A landscape with many valleys, sampled at points; each row gives a point and its height.
From any point a ball rolls to the lowest of the 2 points nearest to it. It stops when none of these is lower. Distance is the straight distance between rows; heights are no part of it.
q_828 (h 541): [-10  29 -14 -11   2  -9  13 -13 -27  -5  -2   1 -10  -3   2  -4  -1 -13
  20   3   0  10  12  -3   0   4   5   8   6 -15 -27 -14  -4  -1  -5 -15
 -15   1  -6  20   1   5   9  -5  17  18  -4   1]
q_325 (h 329): [ -9  21   0  -5   2  12  -3   9 -15  -5  -6  -6   4  -5   6  -6 -11 -10
  11   3  -1  -1   4 -12  -8  -3   7  -5   0 -15 -11 -34   7   7   5 -13
   6  -3  -9   3  -6  -5  13  -8  16  32   0 -11]
q_834 (h 385): [ 18   7 -10 -15 -18 -10 -25  -4 -10 -11   6  11  -6  -3  -9   7   8  -8
 -17  12   9   4   2   9   9   6 -11  -4  -7  18  13   3 -15  -4  -8   3
  -2  10   7   0  -6   0   5  -8 -13   1  11   9]
q_530 (h 576): [ 16   2   4 -10   0 -11 -18  -1  12   1  -2 -22  10   7  -1 -16  -3   7
  10   4   2   1   4 -14 -22   6  20  20  18  -4  12   1  -4   3   2 -12
  -2  10   3  -8  -3  11  19  -5   1  -4 -21   1]
q_519 (h 456): [  1  20 -21  -9  -3 -12  -4 -11  -9  -1  -9   2 -15   7   2   1   4 -10
   2   2   2   4   2   1  -4  12   1  10   0   2   4   5 -12  -1   3  -3
 -15   6  -4   8   2  -2   4 -14   8  -6   0   4]
q_613 (h 364): [ -6  13   7   3  -1   4   7   3 -11   7   8  -8   8  -7   5  -4  -4 -11
  17  -2  -2  -3  10  -5  -2  -8  10  -2  11 -14 -22 -31   6   1  -5 -20
   3   0  -3   5  -4   2  20   4  10  30 -11 -11]
q_854 (h 870): [ -9  -6  -9   4  -1  -3  14 -11  -5   1  19  28 -12  -3 -11   8  10   3
 -16 -13  -2  -2   1  13  22  14  -5   9  -8  18  20  23 -11  -3   5  24
  -6  -1  20  12   7  -4 -13   3 -21 -20   6  14]
q_386 (h 348): [-23  21 -19  -5  11   7  10   0 -15  -3 -17   2 -18   4  11  -4 -13 -16
   8   5  -4   7  -3 -13  -5   7   2   2   1 -10 -13 -17  10  -7  12  -4
  -7  -6 -16   7   1  -4 -10 -13  24  10   3  -1]
q_909 (h 734): [  5 -14  18  22  -2  -2  12   5  28  22   0 -11  19   6   5   1   6   6
  -5  -6  -6  -6   4   8   3 -23   2   2   4 -11  -5  17   9   1  -6  -6
  11  -4   0  -3  -6   0  10  11  -2 -10  -9 -12]
q_276 (h 678): [ 15   5   9  -3  -8   5 -25   9  21   7 -12 -26  22   5   7  -8  -2   7
 -13  -1   1 -10  -5 -12 -20  -7  25  15  -8  -1  24 -17   1   9   8 -18
   5   5   3 -10 -20  -6  28  -6   0   4 -13 -14]
q_315 (h 470): [-15  -1  -4   7  13  12  18  -5  -2   3  -5  11 -10   1   4   6   5  -3
  -8 -12 -12  -3  -4   5   1  10  -1  16  -2  -4   0  11  -8   8  10  15
  -2  -6   3   5   3 -13 -14  -2  -2 -13   0   3]
q_819 (h 404): [  1   6  -6  -6 -10   6  -7  -4   7   3  -2  -1   0   2  -1   5  -1  -4
 -23 -10  -3 -10  -5   3   1   9   4   8 -15   8  19   1 -10   8  14  11
  -1  -3   3   1 -13 -15   4 -11   1  -2   5  -1]
q_411 (h 587): [-11   3  -6 -15   8   0 -10  11 -30 -13   5   8 -14  -9  -3 -10  -7  -6
  16  17   8   8   3  -7   1   6 -19 -25  15  13 -16 -17   4 -15  -1  -4
  -1   0 -14   1  12  12  -3  -8   5  25   7  13]
q_897 (h 861): [-14 -16  -2   7   3  -2  18  -1   9   7  18  17  -6  -1 -18  -2   3   3
 -15 -13  -3  -5  -4  12  22  11  -2   5  -9  20  32  33  -7  -3   4  27
  -6   0  18  14   7   4  -6   6 -19 -23   1   7]
q_580 (h 820): [  6 -22  18  12   0  -7   6   2  27  15  11  -9  16  -1 -12 -10   4  13
   2  -6   2  -6   1  10   4  -4   4   4   9   4   6  31   0   4   2   9
   0   0  10  -9   1  10   4  15  -8 -19  -5  -6]
q_899 (h 524): [  2 -13  10  33  -2 -12  23  -5  14  14   6  -2  10   3   6   8   0  14
  15   7  -2   2   2  18  15 -37 -21 -21   3  -9 -11  22  18  -8 -23 -11
   2   0 -12   4   2   8  -3  20  -4  -4  11  -6]
q_704 (h 543): [  5  14  -6  -4   2 -12  -2  -8   6   6  -6 -21   2  11   5  -6   1  -4
  10   4  -4   2   4  -9 -15   4  16  21  10 -11   1   2  -3   3   0 -13
  -5   7   0   4  -6   3  20  -7  10  -4 -14  -3]
q_298 (h 549): [  6 -26  22  30  -4  -4  18   5  18   9  11  -2  18  -1   1   4  -2  18
  19   2   5  -5   1  15  10 -30 -21 -22   7  -5 -16  10  19  -3 -19  -2
  13  -4   1  -4   5   5  -7  29  -8   5   6  -7]
q_413 (h 663): [  9   2   3   1  -2 -10 -10   8  -8   6   5 -21   1   1   1  -4  -4   0
  14  13   9   2  11 -18  -5 -18  -3 -22  10   0  -1 -15  16 -15 -12 -25
   1   2 -25  -6  -2  24  18  -4   0  20  -6 -11]
q_988 (h 290): [ -8  44 -23 -18 -10  -3  -9  -9 -18 -10 -11   4  -8   3   9   5  -3 -14
  -2   3  -1   7   1  -2  -1  -4  -2   1 -15  -9   1 -22   0  -1   6 -13
 -11   2 -17  18 -16  -6  13 -17  18  19   7  -4]
q_379 (h 919): [-25 -16  -6   5  15  19   9   5  -9  -5 -13  26 -18   2   7   3  -1  -4
  -5 -10  -8  -4 -13  -3  -1  22  -9  -3  -3   6   3   0   0   0  10  15
   9  -5   2  -4  11 -11 -35  -6  -5 -16  10  16]
q_417 (h 879): [-10  -4 -13   4   3  -6  16 -14  -7  -1   7  25 -17  -2  -2  11  13   4
  -5  -6  -5   1  -2  13  15  10  -8   5  -1  10   6  22 -12  -6  -2  14
 -13   5   5   9  12  -3 -14   1 -15 -17   7  17]
q_419 (h 560): [-18  29  -8 -11   8   4   6  -6 -31  -7   0   2  -7  -9   4  -9  -9 -10
  24   4  -2   5   7  -7   1   8   1   1   8 -13 -25 -31   3  -1   3  -7
  -8  -6  -7  15  -1   3   9  -8  19  27   2   2]
q_756 (h 334): [  5   8 -10   0 -16 -11  -5 -10   3   5   1  -3  -8   3   0  13   5  -5
 -16   0   1   2   3   5   4  -8  -5  -2  -6   6  10  11 -10  -7  -4  -5
  -7   5  -9   4  -9  -5  12  -5   0  -2   4  -3]
q_380 (h 687): [ 18  -9   9  -1 -11  -8 -18   3  13   4   3 -18  10   0  -4   1   2   5
  -4   5   7  -4   5  -3  -6  -7   4  -6   2   6   8   1   1  -6  -6  -8
   5   7  -3 -10  -5   6  12   1  -8  -1  -6  -8]
q_880 (h 520): [ 13   0  10  -8  -9   9 -29   5  18   1  -1 -16  16  -2  -7  -6  -1   3
 -21  -8   4  -9  -5  -5  -8  10  21  11 -14  11  29  -4  -8  14  17   0
   2   0  14 -10 -17  -1  16  -1  -4   1  -3 -10]
q_935 (h 428): [ -3  -2  -8   6   4 -16   8  -8   8  10  -5  -2  -9  11  -1  -6   3   4
   9   7  -1   3   2   5   2   2  -6   4  11   7   4  30  -2 -10   1   2
  -8   7  -9  -1   6   9   1  -5  -2 -18  -1   5]
q_121 (h 620): [ 17 -16  21  -6  -1  12 -16  20  -1  -5  10  -5  16 -12  -4  -4  -5   4
   2   6  14  -3   0  -7  -8  -4   1 -22   5   2  -9 -22  10   0   0  -6
  13  -2   7 -15   7  -2  -4  11  -6  15  -2  -4]
q_98 (h 638): [ 16  -8  15  -3  -3   8 -10  11   6   0   6  -9  22  -8   0   0  -1   1
  -1   2   8  -7   2  -8 -11  -7  15  -1   4  -8  -8 -22   2   8   1  -8
  10  -1  13  -9  -3  -7   8   6  -1  15 -12 -11]
q_346 (h 220): [ -1  11  -5  17  -2 -15  21 -19   9  16   2   3  -4   3   4  12  11   3
  -5  -2 -10   4   7  11  10 -18  -3  10   0  -9  -8  28  -1  -8  -9  -7
 -11   0 -12  13  -3   0   9   3   8 -14  -3  -3]
q_603 (h 327): [  9   0   9 -14  -2  13 -26  10 -11 -16  -3   4  15  -7  -4   1  -7  -4
  -5   5   6  -4  -5  -8  -6  13   5  -6  -6   2  -3 -24   2  13   7  -1
   8  -2  13  -7  -2 -10  -4  -4  -1  16   1   1]
q_639 (h 362): [  6  -1 -13  -6 -12 -11  -7  -8 -10  -7  10  20  -8  -4 -10   6   9  -1
 -14   4   8   2   0  15  13   9 -10  -2  -3  18   9  14 -14  -7  -4  10
  -7   6  10   1   4  -5  -6  -5 -15  -7   9  13]
q_409 (h 333): [  8  11   4 -12  -4  10 -20   6  -4 -13  -8  -9  14  -1   5   0  -9  -1
   1   4   2  -3  -2 -13 -12   5  14   5  -6  -8   2 -29  -3  13   7  -6
   6   2   4  -1  -8 -10  11 -10   6  19  -4  -5]
q_237 (h 772): [  3 -18  23   7   9   8   3  12  30  18   0 -12  21   2  -4 -13   2   7
 -11 -14  -2 -11  -2   0  -6  -2  19  14   5  -3   2  12   5  11  12   7
  12  -6  14 -11  -1   0   4   9  -3 -13 -12 -11]
q_401 (h 623): [ 23  -8   0 -16  -4  -4 -33   8   7  -6   1 -15   1   0 -11  -9  -1   6
  -7   5  13   0  -2  -4  -9  14   7  -6   1  22  30   4  -5  -5   3   3
   1   8   0 -25  -1  18  11  -8 -12  -7   2  -1]
q_208 (h 561): [  7  -4  10   6  -4   6  16 -13  -8  -5  19  17  12 -19  -5  17   9  -4
  -8  -7  -4  -3   7  12  15  -8  -1   7  -6  -9 -26  -9  -6  13 -16   5
   3 -10  27   9   0 -18  -8  14  -2   7  -6  -4]
q_589 (h 331): [  3 -11   0  -3  -6   0 -10   1  -5  -8   4  17  -4  -6  -7   5   1  -3
 -14   6   5   1  -3   4  11   9 -10  -8  -5  15   1   1  -8  -1  -1  11
   5  -1   9  -6   6  -6 -14  -1 -11  -3   9  12]
q_112 (h 463): [ -3  10   1  -4   3  10   8  -7 -10 -11   0   4   2  -7   2   4  -2  -3
  -1  -8  -5  -4  -3  -1  -4  14  14  25  -7 -16 -11 -11 -11  23   8  12
   1  -3  18   9  -4 -22  -6  -3   2  -3   0   4]
q_673 (h 569): [  5 -32  19  23   1   2  19   1  16   5  10   9  11  -3   0   6   0  13
   6  -1  -1  -5   1  14  14 -14 -15 -14   1  -1 -17   7  11   0 -12   5
  15  -9   8  -7  12   1 -19  25 -10  -4   4   0]
q_495 (h 400): [ -9   8   6   6   4   7  19  -4 -12   3   3   2   0 -11   4   3  -3  -6
  16  -4  -7  -1   9   3   2  -4   5   4   5 -21 -29 -17   2   6  -7  -7
   0  -4   3  13   1  -5   4   9  11  19  -9  -8]
q_627 (h 649): [ 15   4  -6  -3  -1 -23 -12  -2  -3   3   4 -25  -3  10  -3  -6   1   0
  22  16  11   4  13 -17  -8 -18  -1  -9  12  -1   3   2  11 -16 -17 -23
  -3  12 -21  -7  -2  27  19  -5  -2   2 -11  -8]
q_202 (h 372): [  3   0 -11  -1 -13 -13  -1  -9   5   5   6   5 -10   2  -7   6   7   0
 -13  -4   2   0   3  12   7   7  -4   5  -3  14  16  22 -16  -4   0  12
 -10   6   4   5   0   1   4  -6  -7 -13   4   6]
q_754 (h 466): [ -2  -6  -4  15   0 -19  14 -11  16  12   3  -1   0   7  -2   0   6  14
  10   5  -4   5   0  15  14 -14 -13   0   7   4   3  39   0  -9 -10   0
  -9   6  -9   5   6  12   0   5  -7 -20   7   6]
q_455 (h 554): [ 22   5   4 -22  -6   8 -43   5   8 -14  -5 -15  20  -7 -14  -9  -3   8
 -12  -5   8  -1  -9 -10 -16  18  24  10 -13  13  32 -15  -8  12  10  -3
   2   3  16 -17 -14   7  14   0  -8   2  -1  -1]
q_147 (h 351): [-16   5 -22   3   9  -8  11  -3  -4   6 -18   3 -20  12   9  -6  -1  -7
   2   6  -2   7  -3  -3   0   5  -8  -6   5   5  -2  12   5 -15   8   0
 -10   2 -18   0   8   3 -14 -11   9  -9   9   6]
q_716 (h 605): [ 19 -28  21   5  -2   2  -8  17   5  -2  14 -12  13  -8  -5  -4  -6  17
  13   9  14  -1   3  -3  -7 -16  -7 -27  16  -2 -10  -8  15  -8  -8  -2
  10  -2   3 -17   9  13  -3  16 -10  10   0  -3]
q_619 (h 658): [ 12   0  13  -2  -4  12 -15  12  11   2  -6 -20  24   0  11  -5  -2   5
  -6  -4   1  -9  -6 -11 -19  -7  30  14  -3 -11   4 -26   1  13   8 -15
   8   4  12  -8 -10  -7  16   1   1  10 -14 -15]
q_407 (h 309): [-14   9 -16  -4  13   0   0   2 -10  -1 -16  -2 -15  10   7  -8 -10 -11
  11  11   1   7  -3 -15  -5   6  -7 -13   6   0  -9 -10   9 -13   9  -5
  -4   0 -17  -3  10   2  -8 -13  16   9   2   3]
q_961 (h 429): [-23  11  -9  12  21   7  33  -6   1   7 -14  10 -17   8  13   5   6  -6
  -3 -13 -18   6  -2   5   2   3  -6  22   2  -4  -2  20   1   2   8  13
  -9  -8  -8  12   1  -3  -9  -4   5 -24  -7   2]
q_246 (h 513): [  1  21 -12  -7   1  -8   6 -12  -9  -1  -8 -11  -2   4   4  -7  -5  -7
  16   3  -4   5   5  -8  -7   5  13  16   8 -17 -13 -10  -6   4   0 -12
 -10   6  -1  11  -1  -2  11  -4  13   7  -8   1]
q_668 (h 498): [ -1 -13   2  25  -2 -13  15  -6  21  13   3  -4   5  11   2   4   3  16
  10   8  -1   1  -2  18  12 -32 -21 -13   5   1   4  33  13 -13 -18  -2
  -1   1 -14   4   2  13  -3   6  -5 -14  14  -2]
q_351 (h 896): [-27  -5 -12   6  15   8  25  -1 -14  -6  -6  29 -25  -2  12   9   8  -2
   1  -8  -9   6  -8   4   3   9 -13  -4  -5  -1 -14  -1   2  -7  -3   9
  -1  -4  -5   7  13  -4 -29   1   2  -9   8  14]
q_698 (h 437): [ -2  16   4  -2  -3   8   9  -6 -13  -7   3   4   5  -7   5   8   3  -4
   1  -7  -6  -1   3   1  -1  -2  10  11  -8 -20 -19 -21  -7  16  -5   0
   2  -3  13  13  -5 -18   6   1   4  14  -5  -8]
q_972 (h 668): [ 18 -18  15  -1  -2  -1 -19  12  19   4   2 -18  10   2  -7 -10  -1  14
  -1   2   8  -5  -4  -8 -12   1   9  -2  11   6   7   5   5  -3   6   3
   5   1   5 -19   4  11   2   5  -5  -9  -6  -5]
q_915 (h 754): [  6 -16  22  17  -1   3  13   4  27  24   8  -9  19  -2  -4   5   7   5
 -21 -16  -7 -13  -1   9   4 -13  12  10  -4  -1   6  14   4   9   5   6
  10 -10  13  -2 -10  -9   7  10  -5 -12  -8 -15]
q_637 (h 235): [-10  39 -16 -13  -3   5  -6  -2 -10 -12 -19 -10   3   9  12   2 -14 -11
   2   2  -7   2   0 -14  -6  -5  10  10 -15 -20   2 -33   4  11  14 -10
  -4  -2 -13  13 -22  -7  15 -19  20  23   6  -8]
q_292 (h 295): [  2  -4   7 -12  -2  11 -18  10 -15 -16   5  17   4  -9  -7   6  -1  -7
 -13   7   8   1  -7  -3  -1  10 -11 -15 -12   8  -5 -16  -2   5   1   7
  12  -3  11  -4   0 -13 -12  -3  -2  10   8   6]
q_320 (h 503): [ -9 -18   7  11  12  16  16   0   2  -1   2  15  -1  -4  -1   7   1  -1
  -6 -14  -7  -6  -4   5   4   9   3  12  -4  -4  -8   2  -2  12   7  16
   8 -10  15  -1   5 -15 -22   8  -6 -12  -3   5]
q_536 (h 604): [ -2 -20  17  12   5   9  12  11   3   3   3  -3   3  -5   1  -5  -5   9
  15   7   4  -5   2   0   1  -9  -7 -17  14  -9 -24  -9  14   2  -6  -3
  11  -3   0  -7  12   2 -13  17  -1  14  -4  -1]
q_521 (h 788): [  1 -15  16  10   9   1   6  15  27  20  -9 -16  14  11  -1 -17  -2   6
  -1  -4  -4  -7   0  -1  -4  -4   4   9  15  -4   0  24  12   0  12   5
  11   0  -5 -11   2   6   3   7   2 -16  -9  -6]
q_670 (h 849): [ -8 -29   9   8   2  -1  12   6  21  11  16   6   4  -1 -19 -12  -2   8
 -10 -11   3  -5  -3  12  20   6  -1  -1  -6  17  23  37   2   3   4  25
   0  -3  18   0   7  12  -6  15 -15 -24   4   2]
q_803 (h 630): [ 24   5  -2 -16  -3 -17 -23  -4  -5  -6   4 -23   3   5   0 -10   1  -2
  19  11   5   6   9 -19 -15  -7   8   0  12  -1   9 -14  -1  -9 -15 -25
  -4  12 -11  -7  -6  20  23  -3  -5   8 -19  -1]
q_389 (h 287): [ -3   9 -10   9  -9 -12   8 -11   3  14  -2  -5  -8   7   5   9   7  -3
  -2   0  -2   3   5   4   6 -16  -4  -6   3  -6  -5  13   1 -10  -9 -12
  -8   2 -15   9  -4   0   6  -1   8  -2   1  -7]
q_543 (h 205): [ -9   4   0  19   0  -4  31 -13  -3   7  13  21 -10  -7   8  19   6   5
   3  -4 -10   7   6  16  18 -23 -17  -9  -5  -9 -22  12   5 -10 -24  -5
  -9  -5  -9  18   7   0  -8  17   4   1   3   0]
q_688 (h 837): [  7 -28  15   5  -1  -3  -1   6  23   9  17  -6  13  -2 -22 -13  -1  11
  -6  -7   9  -2  -1   9  11   2   6  -2  -1  17  19  28  -1   1   8  16
   1  -4  17 -12   2  18  -3  14 -16 -18   5  -6]
q_470 (h 583): [ 32   3   7 -27  -8  -2 -47   6   3 -20   4 -14  19  -9 -12  -5   5   6
  -4   3   9   6   0 -12 -16   6  17   5  -7  11  26 -25  -8   3  -6 -18
  -1   7  10 -18 -13  11  21   3 -12   8 -11   2]
q_107 (h 904): [-21  -1  -5   2   8  12  11   2 -13  -4 -11  20 -17   1  12   6  -1 -10
  -4   0  -7   2  -5  -1   4   3 -10 -11  -7  -1 -10 -10   3  -6   1   5
   6  -9 -11   4   7 -10 -24  -5   9   5   7   2]
q_414 (h 646): [ 16 -15  13 -11   1   4 -28  17  18   7   2 -18   8  -1 -13 -17  -3   9
  -7  -4   6  -3  -5  -9 -14  15  17   1   2  19  27   8   0   2  16   5
   2   1   7 -23  -2  15   8   0  -6  -8  -3  -6]
q_22 (h 267): [  0  12 -20  -8  -4 -13  -8   0  -9  -1 -12 -11 -16  10   3  -3  -4 -10
   3  16   7   9   2 -11  -5   1  -8 -14   2   9   3  -1   3 -15  -1 -10
  -9   7 -23  -5  -1   6   1 -16  10   5   1   2]
q_430 (h 124): [ -9   5  -1  24   5  -8  34 -15   5  10   2   9  -2   0   8  15   6  10
   9  -3 -12   6   4  16  12 -22  -9   2   3 -13 -21  23   6  -5 -14  -6
  -9  -5  -9  16   3   2  -1  14   9 -10  -8  -4]
q_827 (h 482): [  4  -3  14  -5   4  13 -10   9  23   9  -5 -16  12   2  -5 -14  -5   0
 -16 -16  -1  -8  -8  -4  -9   9  24  14  -7   4  20   4  -5  16  20   7
   4  -3  13  -5 -10  -3   9  -3   0  -8  -3  -9]
q_576 (h 371): [ -7 -11  -6   2  -5   7   2  -2  -6  -2   7  27  -6  -3  -1  17   9  -4
 -27  -7  -4  -2  -6   9  12   1 -15  -8 -21  14   8   1  -4  -4  -1  15
  10  -9   8   2   6 -14 -22   2 -10  -5  14  11]
q_983 (h 607): [ 28  -7   5 -12  -4 -19 -24   3  12  -3   4 -26   5   7  -5 -14   2   9
  14  11   5   3   6 -17 -21  -6  14  10  17   2  19   4   1  -8  -9 -16
  -2  10  -7 -15  -2  26  20   0  -6  -8 -18  -2]
q_106 (h 406): [  4  12 -16 -21 -12  -5 -26  -2 -15 -12  -6  14 -12   3  -5   2   0  -7
  -7   5  10   3  -4   5   4  23  -6   1  -5  19  18   0 -15  -1   6   8
  -6  12   7  -2   0  -4  -2 -13  -8  -1  11  15]
q_751 (h 266): [  0 -14   0  21  -8  -6  26 -15  -2   2  19  24  -1 -11   2  20  11  11
  -4  -1  -6   5   3  21  23 -22 -24 -13  -9   1 -12  14   3 -12 -27   3
  -1  -4   1  12  10   0 -10  19  -5  -5   8   9]
q_65 (h 484): [ -4  13  -9  -3   0  -6   9 -11 -10  -1  -4   1  -9   2   5   1   2  -7
  11   3  -5   6   3  -1  -1   9   1   9   7  -8 -13   3  -5   1  -2  -4
  -8   2  -4   7   6  -1  -3  -3   7  -1  -4   5]
q_190 (h 389): [-15   8 -13   7  12  -8  21  -6   6  12 -13   4 -13  11   5   0   4  -3
  -1  -2  -7   5  -1   2   1   3  -5  11   7   2   0  24   1  -8   7   2
 -10  -3 -12   7   5  -1  -3  -5   8 -19   2   2]
q_937 (h 535): [ -5  -8   7   3   3  11  14  -9 -10  -8   8  19   0 -12  -4  11   4  -2
   1  -8  -5  -2   1   8   8   8  -3   6  -2  -6 -24  -6  -7  13  -8   8
   4 -10  19   8   7 -14 -17  13  -4   0  -4   6]
q_169 (h 391): [-18  13  -7  -2  14  14  14   0 -17 -12 -13   1 -11   1  11  -3 -11  -8
  11  -4  -9  -2  -7 -11  -8  10   5  10   2 -20 -17 -17   3  11  10   4
   1  -9  -2   4   2 -12 -13  -7  15   6   0  -1]
q_788 (h 888): [-17  -3 -18   4   6  -8  20  -8 -10   0  -5  25 -20   2   6   5   6   0
   4   0  -6   7  -3  12   7   5 -17  -4   1   7  -8  14  -5 -13  -6   4
 -11   2  -5   8  19   2 -20  -2  -3 -11   6  14]
q_408 (h 407): [-20 -20  -4  14   6  11  16   2  -1   3  -1  26 -14   2  11  19  10  -2
 -22 -10 -15  -1  -8   8   6   0 -15  -9 -20   8   4   2   3  -8  -3  14
  10 -12  -2   4   8  -8 -26   4  -7 -12  12  11]
q_549 (h 425): [-16  16  -2  -5  12  15  13  -6 -25 -22  -6   8  -9  -7   7   2  -7  -7
  12  -5  -8  -1  -5  -5  -6  13  10  19  -3 -24 -21 -23  -5  25   6  15
   0  -3   8  12  -6 -19 -13  -6   8   6   2   1]
q_567 (h 606): [ 30  -3   1 -24  -6  -3 -37  10  -4 -18   6  -8   3  -6 -11  -5   0   7
   2  11  13   4   4 -11 -13  10   7  -4   5  11  16 -10  -9  -5  -6  -6
  -1   8   5 -19  -1  15  11  -3 -11   3  -5   5]
q_431 (h 330): [ -5  26 -14 -14  -9   5  -6  -4 -16 -12  -5  12  -7   0   6  10   0 -12
 -11  -1  -4   4  -2   0   2   3  -6   1 -14  -5  -2 -19  -5   4   0   0
  -5   0  -6  14  -7 -15   1 -12  12  13   9  -1]
q_623 (h 430): [ -3  13 -19 -14  -3  -4  -7  -3 -18 -12  -8  12 -18   3   3   2   3  -9
   4   7   6   5  -2   2   1  20  -6   0   5   8   1  -2 -11  -4   4   6
  -9   8  -1   4   9  -6 -11 -13  -1  -3   7  13]
q_317 (h 716): [ 13 -11  13  16 -10  -9   4   7  14  16   5 -15  11   2   4   5   1   7
   2   4   4  -4   6   3   4 -25  -6 -15   4  -6  -7   5  10  -5 -12 -12
   7   5  -7  -6  -1   3   7   8  -4   2  -1 -14]
q_617 (h 444): [ -1   5   4  -3  -3  11  -6   1  16   7  -3 -14   1   3  -6  -9  -4  -3
 -24 -19  -6 -10  -5   1  -1  10  18  20 -16   5  32   9  -8  17  19  13
   0  -2   8   5 -17 -10  16 -10   2  -8   1  -8]
q_321 (h 912): [-27   1  -6   1  15  23  12   2 -15 -11 -14  20 -22   0  14   7  -3 -14
  -2 -12  -9  -1 -12  -7  -5  15  -6   2  -7  -8  -6 -13   1   8   7  17
   6  -6  -3   2  -1 -17 -30  -9   5  -7  10   7]
q_955 (h 368): [ -2  10  -9  -8  -7   9  -8  -5  -8  -9  -6  10  -4   0   2   9   0  -9
 -16  -2  -1  -3  -3   2   3   8  -3   2 -15   2   6  -6  -9  10   5   9
   2  -1   2   1  -7 -18  -8  -9   2   3   9   3]
q_57 (h 804): [ -2 -16  16   7  10  -5   8  11  27  13   3 -11  11   8 -13 -23  -2  10
   7  -3   3  -4   1   5   2   3   0   9  15   8  13  39   2   0  11  15
   2   3  -1  -6   7  17   9   6  -2 -25  -6   1]
q_341 (h 702): [ 12 -11   3   5  -9 -12  -7   3   8   6   3 -13  -1   6   1   4   0   7
   1  14  10   1   2   1   0 -16 -12 -22   4   8   5   8   3 -12 -10  -8
   3   9 -14  -9  -3  10   3  -2  -6   0   7  -6]
q_884 (h 588): [  9 -33  21  11   1   2  10   8   4  -3  10   0  12  -6  -6  -3  -6  19
  18   7   8  -1   0  10   5 -13 -19 -26  12   1 -20  -1  16  -6  -9   4
  12  -5   7 -11  17  11 -20  23 -11   8   7   4]
q_220 (h 575): [-22  18 -11 -13   9   5   1   0 -30  -8  -2  14 -14  -6   3  -8  -8 -13
  17   7   4  11   3  -7   3  11 -13 -13   5  -1 -19 -24   2 -10   3  -8
  -6  -5 -16   8   6   8   0  -9  18  28   8   6]
q_152 (h 288): [ -7  26  -1 -15   1  12 -12   6 -11 -19 -17 -12  15   2  11  -4 -16  -4
  12   3  -5  -4  -4 -18 -10   0  17   9  -9 -23  -2 -41   6  18  12  -9
   6  -1  -3   3 -15  -7  15 -13  15  31  -2  -4]
q_322 (h 301): [ 12   9 -10 -18  -5  -3 -28   9 -11 -14  -9  -9  -9   4  -1  -2  -3  -7
   1  16  10   6   2 -13  -8   6  -7 -19  -1   9  11  -9  -1 -12   1  -9
  -2   9 -17 -10  -1   6   6 -14   0  11   4   3]

Call two points neighbours if one is among the 2 nearest of the other. Go from one point of each pair to the other, from neighbour to neighbour, staying as low as possible. Name the highest point that can't be avoided.
q_637, q_292 => q_409
q_22, q_430 => q_112
q_430, q_292 => q_202

Where does a ball stop that starts at each point below?
q_276 => q_637
q_57 => q_637
q_380 => q_637
